Each row is a point on a landscape with many peaks, with its height.
From any point a climber steps to the highest of the 2 points nearest to it. It stops when none of these is higher. Distance is the straight distance between rows; heights are no part of it.
k192: [-33 -16  -8  -3 -15 -21  32 -19 -20 -47  -5  18  11  -9  -8  -6  -9  38
  20  12  37  63  -3]  (h 271)
k396: [ 17  30  35  23 -28  41 -34  19  32  21   8 -30  -9   2  26  19 -20 -45
 -34  -1 -32  20  48]  (h 582)
k510: [ -3 -34   6  -7 -57 -16 -22  18 -30 -23  14 -71 -31 -40  -4  27   4 -37
  55 -28  33  11   0]  (h 519)
k217: [ -9  36  21 -13   9  71 -32  -3  11  35  -9   4 -33   8  13 -21 -34 -22
 -52  10   3   4  65]  (h 560)
k357: [-22  15 -19   4   2  44 -65  11  -5  26  22   3  -8   8   4   1  -8 -28
 -20 -24 -38 -34  32]  (h 371)
k278: [-33  -4  19 -52  47 -12  -6 -31  31  63  -2  16  25   2 -33   2  42 -15
 -62  59  16  -8  -6]  (h 123)
k628: [ 13   9 -20 -38 -12 -28 -11   4   0 -47  34 -26   7 -41  26 -16   4   3
  70  11   3   6 -11]  (h 635)
k48: [ 39 -20 -48 -13  -1 -39 -13 -32 -45 -20   8  -9  23 -33 -12 -46  -5  27
  32 -18  31  45   5]  (h 476)
k442: [ 30 -37   7  -1  19 -32  50  20  -7 -38  -3 -36  -3 -15   2  47   6  13
  41  -4  29 -18 -18]  (h 500)
k776: [ 21  13  -4 -19   1 -43 -30 -14  -1  41  -7  14  33  -9   0 -46  11  30
 -27 -10  -4 -61  -7]  (h 333)
k228: [-13  31   6   7 -34  32  10 -35 -18  -9 -46  12 -26   0  -1 -53 -34  28
   7 -14  10  34 -17]  (h 716)
k890: [  6  14  24  36 -77  51  -5  -7   7 -11 -34 -28 -39   5   7  24 -28 -16
  12 -32   1  45   4]  (h 440)
k514: [ 49 -23   1  37 -44  38   2  46 -15  -6  15 -15 -39   3 -12  28  -8 -10
   7 -36  32  26  44]  (h 464)
k748: [ 33 -51  -6 -24  60 -53  38  35   9 -31  -7 -14  -1 -33 -16  33  11  17
  49 -18  18   1 -26]  (h 539)
k439: [ 58 -24 -12  11   4 -52  21  19 -12 -42  10  -3  -3 -24   9  -7  -6  34
  25   8  21  -8   3]  (h 613)
k900: [-23   2  41   2  36  -8  16  -1  32   7   4  23  13  29  11  15  28  18
 -30  57 -26  10   1]  (h 358)
k397: [-26  22   9  -6 -19  57 -23  39  11 -29 -13   8 -43   9  13 -12 -31   5
 -19 -18  -4  23  32]  (h 442)
k784: [-40  -4 -29  -4 -26  46 -41  14  -8 -35 -16 -26 -43 -10   8 -28 -36 -31
  27 -41   3  67 -15]  (h 483)
k661: [ 55  18  13  17 -40 -10  20  -1  13 -10  11 -16  -5  -3  31  21   1  10
   7   1  -7 -19  -3]  (h 334)
k113: [  4  -1 -22   9 -22  18 -18  61  17 -31  28 -19  -7 -18  20  45   1 -28
  27 -33 -25 -23  23]  (h 640)
k889: [-21  -4  -5  -4  -1   0 -18 -42   8  61 -27  18  32   4  -7  -5   4  -5
 -58   6  -3 -38   5]  (h 352)
k789: [  9  25 -26 -51  -5 -10 -35 -10  -9 -41  42 -27 -17 -28  20 -42  10 -12
  70   0   1  42 -10]  (h 584)
k633: [  5  15  20  13 -19 -26  34 -35  -2 -22  -2  12 -10  22  25  -2   0  31
  22  22  -3  -2 -45]  (h 234)
k897: [ 31  -3  28 -38  69 -34  22  10   6  39 -11   8  16  25  -5 -10  45  13
 -47  38   8 -34 -13]  (h 579)
k104: [ -6 -15  14  42 -17 -10  33 -19  17 -17 -20  11  15  18  17  32   4  24
 -17  18   8  23 -12]  (h 269)
k849: [  5  -8   1  20 -30  10 -25  12  -1  15  -2   3  13  -2  -1   1 -15  18
 -29 -26 -11  -9  32]  (h 426)
k25: [-13 -25   7  38 -26  30  10 -10 -13  25 -49  30  38   8 -21  10 -11  19
 -47 -11  13  11  45]  (h 571)
k950: [-17  46  20   7 -36  25   1 -42  -3  17 -29  30 -19  15  12 -47 -23  34
   2   5 -10  -6 -17]  (h 689)
k575: [ 39  20   5  32  -1  39 -15  -8 -18  21  12  -3 -31  15   3  -3 -29 -24
 -29  -6 -10 -16  28]  (h 343)
k601: [ -2   3  34  15   0 -16  41 -34  11 -11 -17  26  20  25   7  -7  18  28
  -6  40  -2  14 -41]  (h 252)
k151: [ 19 -11  17  -9  48 -33  13  28  37  15  -3   7  37  16   1  32  23  14
 -36  -1 -34 -26 -18]  (h 513)
k488: [-39  16  11  -5 -30  -2  15 -22  -5 -40  11 -16 -24   6  28  19  -9  -1
  55   5   2  11 -28]  (h 181)
k859: [ 42  -8  18  25 -10  -5  43  -3   9 -13   1 -34 -13   6  30  53   6 -14
  12  21  10 -16  -2]  (h 307)
k603: [ 42 -28   2  37  23   2  21  -2 -20  39   6 -14  21   8 -32  43   8  -4
 -30 -12   0   4  20]  (h 245)
k826: [ 56  17  11  14   4  14 -16   1 -12  33  14  -1   1  -1   7 -13  -4 -15
 -40   9   5 -36  52]  (h 317)
k202: [-11 -27 -24  29 -33  -5  -9  10 -10 -30  12 -18 -13 -15 -11  26 -10   0
  38 -40  14  20   6]  (h 605)
k715: [-14  22  28  30 -43  55  21 -33   6 -11 -39  -2 -47  20  24  14 -39  13
   6 -11  -4  28   9]  (h 422)
k154: [-21  11 -18 -42 -15   7   5   6 -21 -61  31 -37 -32 -24  23  17  -9 -33
  61  -7  25   6 -10]  (h 407)
k932: [  7 -21 -36  17 -20   4 -24   5 -49 -36   0   1  -6 -21 -24 -39 -23   6
   6 -44  38  52  16]  (h 677)
k934: [ 51 -36 -20   6 -30 -32 -30  33 -16 -39  19 -39  -6 -53 -10  -8   2  -2
  47 -33  19  22   6]  (h 614)
k566: [ 26   3 -24 -12  51 -33  22   7 -18   7   4  10  18  11 -14 -29  21  19
  19  -1 -15 -51 -47]  (h 418)
k126: [-34   3 -15 -23 -38  29 -11   7 -17 -62  16 -59 -50 -23  19  18  -3 -68
  46 -14  18  16 -16]  (h 444)
k925: [ -1  21 -15 -40 -16   6 -35 -20 -17 -28  25 -18 -28 -13  21 -61  -1  -7
  36 -25  15  80  -6]  (h 541)
k315: [-40 -35 -29  22  16  -7   8 -11 -20   1 -44  44  46  13 -30   4  17  20
 -27 -26  -2 -10 -13]  (h 663)
k535: [-25  -6 -12  -8 -12   5  25 -21 -36 -54  -7  10 -29  -2  -6  -9 -34   5
  23  -3  47  48   3]  (h 289)
k19: [  8 -24   8 -32  43 -40  -5  29  31  34 -10  19  49   0 -16  22  15  10
 -62  -5  -1 -33  -4]  (h 545)
k729: [-29  -6  32 -36  -7   1   0 -48  34  65 -65  49  32  11  -9 -17  33   7
 -48  49  30 -15   9]  (h 91)
k424: [ 22  36  -7  29 -22  34 -19 -14   7  -4  24 -25 -15   8  24  24  -8 -39
  13  -9 -39 -12  -7]  (h 140)
k49: [-15 -20 -26  23 -17  32 -32  24 -32 -24 -13  20  -4 -10 -33 -28 -22  12
  -4 -50  10  23  35]  (h 634)
k874: [  4 -17 -24  14 -49  24 -48  57  20 -34  16 -35 -17 -18  25   8  -3 -32
  35 -30  -6   5   3]  (h 702)
k761: [ 31  25  10  20   1 -21  -5 -25   8  25  -6   3   3  11  28 -28  -3  18
  -6   4 -25 -38 -30]  (h 281)
k473: [ -6  47  34  11 -25  42 -17 -18  12  29  -8 -19 -16  11  35   6 -19 -33
 -27  11 -38  16  31]  (h 607)
k322: [ 34 -35 -15   6 -58 -23 -29  10 -30 -28   3 -53 -26 -30  -2  -3  -3 -18
  48 -29  24  13 -19]  (h 567)
k957: [ -1 -38 -21  32  37 -10  28  27 -12 -16  12  17  19  12 -25  37  -6  17
 -24  -3  18   1  19]  (h 295)
k668: [ -5 -22  -9  15 -36  -3  14  10  -4 -27  22 -41  -1 -20  -4  64   5 -18
  30 -37   9  -4   1]  (h 557)
k963: [-42  26 -13   9  17  46   6 -20 -27  -4  -1  34 -18  28  -9 -17 -24   8
  -6   0   6  -8  26]  (h 404)
k384: [-47 -20  14  -3  44   6  15  11  24 -10  -5  46  26  37 -14  33  30  20
 -28  31 -26   8  -2]  (h 338)
k382: [ 21 -15  -9 -52  28 -51  18 -10   7 -36  34 -19   8 -42  19 -11  18  14
  78  24  25  18  -1]  (h 580)
k622: [  8  44  27  16 -39  56 -25   7  39  -2 -21 -13 -41  11  36 -21 -16 -29
 -13  -6 -32  24   1]  (h 636)
k910: [ 65 -32 -18   7 -21 -18   4  42  -4 -47   9 -22 -14 -41   8   6   1   2
  30 -17  38  -2  16]  (h 662)
k408: [ -6  24 -12 -20 -23 -20 -10  32   3 -38  30  23 -16 -14  15 -43 -12   4
  37   9   3  12  19]  (h 413)
k626: [-38   1  -1 -21 -58  15 -38   7  -1 -41  -4 -67 -46 -16  17 -11  -9 -53
  46 -25  26  50 -26]  (h 481)
k179: [ -6 -10  -7 -20  32 -33  17  -8 -30  16 -19  44  23  20 -47 -59  32  15
 -36  11  19 -31 -26]  (h 583)
k832: [ 31 -29  -7 -12   0 -40  28   7 -10 -41   9 -59 -18 -48   0  37   4 -17
  63 -17  29 -28 -10]  (h 460)
k755: [  7  -7   5  12  83  -2  19   2  -2  21  21 -22  12  -3 -16  50   9 -41
 -25  40 -35  -3   1]  (h 202)
k741: [ 58  18  -1  12  -3  10  29  14 -12 -44  22 -43 -40 -16  23  23   6 -30
  45   8  22 -29   5]  (h 332)
k256: [ 23   0  46  52 -55  36   7 -20  13  23 -16 -33 -14   8  11  44 -20 -12
   2  -9 -10  28  13]  (h 465)
k503: [ 12  19   5  33 -22  11   7 -20   7  19  16 -38   1   2  25  66  16 -37
  23 -20 -39  -7 -18]  (h 117)
k713: [-46 -18 -23  13 -32 -33  -3 -18   0 -21 -26  17  35 -25  -8 -15 -14  44
  18 -28 -15  36 -21]  (h 240)
k492: [ 30 -15 -43 -18  33 -47 -10   3 -38 -14  10   8  24 -28 -17 -50  -5  27
  37 -11   3   8  -3]  (h 438)
k432: [ 32  -6 -27  32 -11  -6 -24  24  -7 -11  17  -9   2  -4   9  -5  -5   4
   3 -38 -14 -21   6]  (h 462)
k144: [-41   7  21  -3  -6  25  -8 -43  -2  37 -44  35  31   5  -1 -29   1  26
 -42   8   0 -15  12]  (h 380)
k760: [-10  10 -23 -28 -35  14 -32 -10 -16 -44   1 -42 -39 -23  11 -41 -16 -36
  35 -27  27  61 -19]  (h 512)
k542: [ 19  -9   1   8  30 -31  32 -13 -26  -9 -23  30  18  25 -24 -35  30  32
 -27  19   6 -13 -48]  (h 527)
k702: [-12  -8  25  -4   9  23   0 -12  -1  44  -5   9   9 -15  -9  21 -25 -16
 -78  26  15  10  67]  (h 516)
k69: [ 51 -45  -9 -12  36 -65  29  23   4 -28 -16   3  29 -25  -8   1  13  37
  26   0  19  10 -27]  (h 572)
k523: [ 24  11  34 -20  44 -37  29  19  47   1   3   8  18  34  12  -5  40  21
  16  44 -22 -28 -39]  (h 441)
k77: [ 40  -3   0  -8  35 -14  -7  -5   3  43  15   0  14  -4  -6  -4  -8  -4
 -64  10  28 -42  51]  (h 302)
k720: [-28   8  41 -26 -19 -16  15 -23  36  37 -30  41  26  14   9 -23  24  32
 -41  42  30 -16  -3]  (h 78)
k787: [ -8 -17   2  33 -49  77 -38   0  -8  27 -44  -7 -31  -4 -15  21 -28  -3
  -1 -60 -31  38  14]  (h 520)
k814: [ 35  17 -12   4   9   2  11  35  20 -10  30 -37   5 -23  25  59  14 -36
  34 -15 -29 -35  14]  (h 576)
k861: [ 25 -17  -7 -36 -39 -13 -36  31  -5 -48  24 -38  -1 -42  30 -23 -10 -16
  28 -18  37  68   4]  (h 328)
k85: [-21  28   1 -39 -11  69 -58  -1  11  44  -2   7 -31   0  21 -44 -15 -13
 -60  -6  20 -13  46]  (h 536)
k168: [-28  -6  18 -52  20 -13  -9 -10  33  52 -34  44  32   7 -36  -2  52   8
 -65  43  38 -12  -2]  (h 107)
k821: [ -2  20  24 -19  61 -17  15 -14  10  27  -2   9  14  50 -16  16  39  -3
  -4  37 -43  -6 -56]  (h 540)
k929: [ -2  -4 -21 -14  27 -45  -9  15  -1  24   8  22  27 -11 -20 -53  14  29
  -6 -16   5 -61 -26]  (h 367)
k156: [-36  30 -14 -31  -8  19 -56 -12  18  51  15  26   3  -2   0 -43  -3  10
 -20  -6  14 -49  19]  (h 473)
k730: [  5  12 -30 -28 -17 -26 -28 -22 -26 -25  14  11   9 -33   9 -55  -4  15
  30  -9  24  67  16]  (h 510)
k790: [ -4  -1 -31  -9  27  -7  24  30  13 -48  22   0  -8  -5  20  26   4 -11
  48  15   0 -24   3]  (h 479)
k457: [-44 -25 -21  28 -26  60 -31  19 -15   9 -10  27  -7  -8 -27   4 -35   7
 -15 -52  -9   3  38]  (h 595)
k918: [ 16   8  32 -31  37 -40  -7  -9  25  59  -1  -6  24   3   2  -4  24 -10
 -47  30 -14 -43 -21]  (h 633)
k892: [  6   7 -46 -48  39 -32 -11  -6 -24 -20  42  14   5 -24  -8 -54   6  20
  51  12  10  20  18]  (h 399)
k707: [-31   2   6  23  11  23  17 -46 -15  21 -35  35  12  20 -12   6  -2  18
 -27  12  -8   1  -6]  (h 357)
k361: [  4  23  14  -5 -40  -5 -21  28  17 -17   0  22 -29  -1  23 -67 -22  26
  -2   7   8  12  27]  (h 391)
k92: [ 10 -15  -4  -8  21 -13 -19 -15   2  68  -5   5  27 -13 -18  12   4 -11
 -64  14  22 -35  12]  (h 326)
k262: [-38   7  12 -25  12 -15  43  -7   3 -23  -1  26  18  37 -30 -65  19  39
  28  48   2   0 -35]  (h 73)
k619: [ 30 -26  11  25  27 -18  34 -11   9   5  -5 -34  12  14  -4  88  25 -12
   5  -9 -13 -10 -55]  (h 215)
k99: [-11 -25  33  -5  32 -24   4  -4  12  60  -1 -11  34 -18 -25  34  -1 -25
 -76  47 -15  10  11]  (h 353)
k121: [-18   1  24 -31 -19  19   0 -25  22  57 -29  23   4 -18   8  -8 -23  13
 -62  36  40  -2  55]  (h 493)
k773: [-46  43   5 -17  -9  54 -23   3   8   9 -22  29 -34  24  -1 -22 -35   2
 -11 -12  -6   9  29]  (h 425)
k497: [ -3  -4  24   1  -7 -21  24   5  15  -2 -33  43  29  19  -6 -14  12  46
 -47  34  21 -10  24]  (h 66)
k935: [-44  16 -14  19 -20  44 -36  10   2  -8  13   5 -14  12  20  10 -19 -19
  13 -21 -45 -10  17]  (h 340)
k792: [-37  25   8 -25  43  -6  -8 -17  25  57  28  -5   4  11   5  12  23 -19
 -20  38 -21 -23   2]  (h 164)
k611: [-17  52 -13 -21  14  11 -16  10   4   5  39   9 -20  13  13 -29  -1 -13
  30   2 -40 -44  -5]  (h 21)
k905: [ 30 -17  -3  35  59  -6  22 -10  -6  58  16 -15  18   7 -21  56   5 -44
 -13  13 -25  13   2]  (h 222)
k665: [  0 -31   0  38 -48  60 -20   5 -25  12 -12  13  -7   6 -34  27  -8   1
  -3 -58  -8  26  34]  (h 555)
k387: [-32 -31  -3   4  36 -14  14  27   6  -6  -6  39  40  20 -16  39  15  15
 -41  11   3   1  21]  (h 316)
k170: [ -9 -38 -28  37 -25  -1  16 -11 -36 -23  -8  16  10   1 -23   9 -15  14
   3 -28  25  15   1]  (h 569)
k9: [-29  -2  -8  -9   1 -30  12 -23 -19  11 -34  52  33   8 -30 -58   6  40
 -14   7  20 -10 -15]  (h 532)
k643: [ 28  -1  10  32 -32  44 -24  47  24   6  24 -25 -26  -2   9  23   0 -38
 -17 -11 -18   9  52]  (h 548)
k415: [ 33  -6  -2  18 -36  50   2  37 -25 -31  11 -27 -53  -1   2   0 -13 -37
  14 -21  38  39   4]  (h 427)
k856: [ -7  -2 -19  -2  10 -15  18 -32 -42 -49  16  -5 -21 -11  -8   1 -19   0
  43   3  38  15 -17]  (h 311)
k842: [ 45  12   2 -19 -45  -6 -24  26  11 -54   9 -32 -26 -29  36 -40 -18 -19
  31  -3  16  39 -15]  (h 351)
k455: [ 33   2 -38  13   5  30 -50  32 -14   5  26  -6 -11  -1   0  -4   5 -34
  -4 -29 -20 -37  21]  (h 415)
k858: [-36   8 -32  -2  39   7  36 -15 -33 -27  19  10 -17  23   2   4  -7  -8
  47   6  12   8 -27]  (h 342)
k564: [-33  20 -19   5 -21  37 -40  17  -3 -37  -8   5 -37  -4   7 -39 -32 -12
  13 -25   0  32  13]  (h 461)
k339: [-35   5  -2   0  62   2  14   1  14  31  15  -6  16  16  -2  30   9 -16
 -34  23 -31  -9   5]  (h 183)
k303: [-11  -9 -10 -16  45 -28 -10 -28 -18  49 -34  37  40  16 -41 -21  33   0
 -44 -11  24 -42 -25]  (h 658)
k658: [-19  42  25  -8   2  41 -25 -27   7  58   8  -7 -27 -13  10  -9 -31 -31
 -40  22 -12   0  41]  (h 581)
k59: [ 14 -35  16  11 -55   5  -2  40 -15 -14  16 -44 -39 -17 -16  52  19 -31
  47 -36  34   3   7]  (h 495)
k719: [ 26   0 -16  17  21  -5  -1  29  -2  14  30 -10   6   0   8  35   5  -8
  12 -25 -31 -54   1]  (h 514)
k554: [ 52 -24   8  29  15 -30  29  -4  19  21 -13 -28  31  17  11  44   9   5
 -13 -25 -26  -9 -39]  (h 236)
k305: [  8  34   9  -7 -30 -16 -26 -15  11  39   2   1  -4  14  26 -48  -1  14
 -22   2  -1 -47   0]  (h 304)
k708: [-15 -47 -20  51 -10  13  13  -4 -26   2 -32  30  25   5 -39  18  -9   6
 -23 -35   4   7  21]  (h 608)
k55: [ 21 -14  33  36  15 -12  46 -18  15  -4  -5  -8   4  26  14  58  15   0
 -14  29   1  22  -3]  (h 284)
k418: [  3 -10 -15 -36  42 -44  36  -1 -11 -47   9 -16 -19 -26  11   4  18   3
  67  27  27  -6 -35]  (h 530)
k265: [  4   4 -43   8   2  12 -37  -3 -53 -32  15  11 -14  -9 -21 -59 -24  -6
  11 -18  10  24  -1]  (h 727)
k279: [-30  45  -7 -26   5   2  16   1  -6  -2  44  12 -14  14   6 -39   3   9
  63  21 -13 -23  -9]  (h 39)
k8: [ 22   0  11  -5  29 -25   3  19  38  29  26 -34  26 -19   9  49   0 -24
 -14  10 -48 -23  14]  (h 449)
k942: [-10  41   8  15 -42  23   7 -19  11 -27  17 -25 -24   6  44  33  -8 -22
  31   3 -13  -9 -24]  (h 162)
k274: [ 50  11  11  47   3 -32   2 -21   0  33  -6 -17  34   7  16  18   2  13
 -16 -15 -25 -33 -32]  (h 256)
k572: [-13   1   6 -21  70  -4  16  -5  -6   1  -4  30   6  41 -38   2  46  13
  -6  10 -32 -11 -53]  (h 496)
k196: [  2  -9  -7 -49  37 -54  -7   6   9  50 -21  28  52   9 -31 -15  34  10
 -57 -12  13 -55 -33]  (h 593)
k758: [-38   4  31 -35  27  -4  22  -1  20  14  -4  53  19  45 -29 -27  41  29
 -33  53  11 -10   6]  (h 108)
k834: [  9 -19 -15 -10 -52  24 -38  62  15 -50   5 -32 -21 -28  35 -21   4 -63
  48 -26  11  35 -24]  (h 768)
k477: [-19  24 -25 -30   6  39 -54   8 -12  17   5  17 -19   8  -6 -48 -16  -2
 -32 -18  16 -36  34]  (h 504)
k434: [ 17  12  -3  30 -30  67 -13  34   9  -9 -10 -31 -61  17   5   5 -12 -45
   2 -37  12  35   3]  (h 397)
k654: [  5 -21  26  23  -1 -22   7 -20  -1  77  -6 -31  19 -37 -26  15 -20 -40
 -58  32 -17   6  33]  (h 372)
k264: [ -4 -28  19  35   6  13   8   1   5  33 -13  17  30  13 -15  26   0   2
 -58  15  17   3  51]  (h 542)
k219: [-71  30 -15   0  -5  39 -20  -9  18   4   8  17   4  13  22  11 -15   8
  19   5 -41  -8  14]  (h 323)
k827: [  1  47  25  26 -40  35 -19  -9  13  -7 -20   9 -26  18  25 -34 -25   2
 -10  -8 -21  -1  -7]  (h 661)
k324: [  0  32  33  22   9   6  23 -14   9   6  13  -1   3  11  26  16 -12  -6
 -26  39 -10  -2  23]  (h 359)
k98: [  4 -23 -34 -22  47 -45  28   0 -19 -37  22  -2  10  -1 -16 -10  17  18
  48   2  13   2 -36]  (h 480)
k112: [ 18 -16 -30  -9  22 -18  22  28  22 -37  20 -23  -8 -29   8  67   8 -20
  44 -15  -7 -31   8]  (h 525)
k218: [ 32 -18 -21  -6  64 -27  22  18   2   9  -4   9  18   2 -16  11   4  15
   8 -36 -26 -38 -34]  (h 466)
k509: [ -7 -25  -7  -1  28 -19   4 -11 -10  28 -49  30  53  26 -36   4  32   3
 -56  -4 -10 -15 -30]  (h 733)
k169: [-57   6 -28   2 -31  -5 -24 -16  -6  -6   1   9  14  -7   3 -11 -21  33
  34 -28 -28  16 -27]  (h 226)
k855: [ 48  21  35  22 -48  -1   3  16  19  -9  -4  -8 -18   2  31 -18 -11   7
 -26   3   1   1  25]  (h 356)
k967: [-58  20  24  -2  -4  23   2 -26  27  24  -3  31  20  29  20  15  -5  16
  -6  32 -36   4  16]  (h 306)
k627: [ 28  -2  15  -6  35 -39  35  30  17 -21  11   9   5  13  23  10  24  21
  19  35 -11 -29  -8]  (h 409)
k182: [  1 -11  22  39 -57  56 -21 -24   1  42 -30 -24   0 -13  -2  21 -20  -6
 -12 -33 -35  34  28]  (h 492)
k691: [ 29 -10  -4  35 -40  22 -15  45   5  14  34 -14 -12   5  -2  38  15  -8
   4 -28   5   1  33]  (h 505)
k185: [ -2   9  29  -6  16 -18  26  13  28  -9  19  25   1  15  35   3  12  10
  -8  41 -13 -17  24]  (h 379)
k815: [  7 -31  10  10  34 -19  34 -16  11 -21 -11 -16  -2  25 -10  62  38   1
  -2  10 -21  19 -61]  (h 194)
k370: [-43   4  -1  -9 -53  13 -13 -13  -9 -44  -4  -8 -31 -15  18   7 -21  -3
  35 -17  15  38 -20]  (h 199)
k539: [-36  29  24 -44  17  15  15 -24  25  51   7  32   1  35 -22 -36  17  16
 -21  54  24 -32  18]  (h 125)
k371: [ 14  19  29 -28  67 -29  10 -14  22  54   0   2  13  20   4  -6  32 -10
 -29  30 -48 -38 -53]  (h 587)
k816: [-26   4   7   0 -34  16 -25  -5  12  15 -31  28  24   0   6 -31 -25  40
 -31  -7  -6 -19  23]  (h 402)
k365: [ 24  -4  40  46 -11  -7   3 -18   9  50   4 -33  13 -22  -8  33 -20 -27
 -29  18 -45  20  31]  (h 393)
k562: [ -7  12  20  27  16  35  14 -40 -12  26 -14   5   9  13   3  25 -23  -4
 -31  25  -6  20  18]  (h 341)
k158: [ 27  -2  12  33  -6  -9 -10  13  17  35  28 -31  21  -5  -4  38   0 -24
 -14   6 -34 -12  29]  (h 419)
k28: [ 44  -9  19  -1  56 -30  21 -18  -5  13 -29  24  24  25 -20  -3  37  14
 -35  25  -8 -17 -41]  (h 529)
k375: [-40  22   1 -50 -27  22 -26 -22  25  56 -18  31   0  -2 -10 -51  11  24
 -35  14  30 -39  19]  (h 447)
k797: [-20  -9 -21   0  16 -34   9   5 -16 -29  18  18  13 -13   7  -7   4  26
  23  -1   5   1  -7]  (h 458)
k878: [-36  19  15 -34  53  13   2 -29  18  71  23  21   3  21 -21 -21  28 -13
 -36  55  13 -32   5]  (h 143)
k236: [ 28 -37 -23  32  27 -10  31  25 -20  12   4  -7  18  14 -36  57  11  -8
  -6 -34  14 -14   6]  (h 268)
k311: [ 28  -9 -15  30  42   8  29   6  -5  42  28 -32   5   4 -13  76   5 -44
   9 -22 -31 -10  -7]  (h 200)
k846: [ 29  -2   9 -23  74 -24  16  42  41   5  11  -4  19   1  11  48  14  -5
  -6  21 -34 -35   2]  (h 482)
k663: [ 10 -21   4  10 -21 -43  39 -34  -7 -17 -25  -6   3  -4   6  17   9  19
  26   1  -1   0 -73]  (h 213)
k389: [ -4  26 -10 -17  -2  10  14  29   2 -49  39  13 -27   5  21  -5  -8  -2
  24  15   3 -10  27]  (h 439)
k635: [-39 -39  33  -7  13  -3   6 -25   8  55 -51  12  45 -21 -31  27   0 -21
 -79  59  -8  25  27]  (h 336)
k490: [-57 -16 -15   4 -11 -18  14 -11 -10 -28 -25  45  36   1 -13 -12  -2  42
  11  10   8  39  -9]  (h 255)
k742: [ 19  38  -4 -15 -18  13  15   1 -15 -54  25 -39 -45 -19  28  12   1 -38
  57  18   9 -13 -15]  (h 369)
k86: [ 45  17  15   7 -51  13 -12  29  16 -37   0  -2 -33  -2  25 -33 -31   7
  -1   5  12  17   0]  (h 373)
k472: [ 15   9 -20  45 -19  49 -13   9  -5 -13  -3  -2 -35  11   5   2 -21 -15
  -7 -12  10   7  26]  (h 368)
k310: [-10  -3 -21  10  -8 -19  -9   3 -17 -14  -3  37  19 -14  -9 -51  -5  38
  -7 -16   6  -4  -3]  (h 494)
k632: [  3  -1  16 -25  34 -50  -4  18  30  16 -11  16  39  26  -2 -10  35  29
 -10  17 -26 -35 -36]  (h 478)
k597: [ -1  17 -12 -14 -33  17  -7  -8 -22 -37 -31   9 -41 -20  -6 -67 -37  20
  15 -35  20  64   3]  (h 746)
k660: [-23 -13   8 -25  30 -25  31  16  10 -13   0  54  13  27 -25 -33  35  34
   3  32  10   6 -18]  (h 90)
k851: [-15 -39   7 -20 -18 -47  14 -11 -36 -45  11 -77   0 -37   9  37   4 -11
  57  -4  34   1 -17]  (h 417)
k498: [ 33 -24 -16   4  -6 -49  13 -26 -19 -12   0 -38   3 -23   0  15  -2  17
  46 -23   3  -9 -60]  (h 192)
k38: [ 30 -37 -11 -18  63 -38  28  36  16 -21 -11  -8  28  -2 -19  38  11  16
  25 -23 -14 -24 -56]  (h 503)
k986: [-61  15 -32  -1  32  11  15 -29 -28  -9  15  42 -10  36 -24 -24  -2  10
  18   4  -5  -6 -16]  (h 376)
k806: [-49  37   4  -3 -14  -1  25 -16   5  -5  26  24   5  20 -20 -52   0  32
  52  29  -8   8 -26]  (h 55)
k495: [ -5  28 -19 -16  -2  26 -18  -7 -35 -32   5  17 -38 -10 -15 -85 -33   6
  21  -9  22  52  11]  (h 778)
k6: [-57  19 -12 -11 -49  19 -26 -22   4 -32  -8   0 -20  -7  11 -29 -36  27
  47 -19 -21  51 -20]  (h 212)

For each start below, name the point where the climber stops.
k424 | k628
k99 | k509
k503 | k628
k890 | k495
k535 | k628
k619 | k910
k741 | k628

Call two points neighbours if one is among the 2 nearest of the other. Go from one point of each pair to the other, from neighbour to neighbour, staying as high as possible. Name the lowest point that can't be avoided.
k918 / k628 | k797
k179 / k918 | k542
k910 / k202 | k59
k202 / k509 | k170
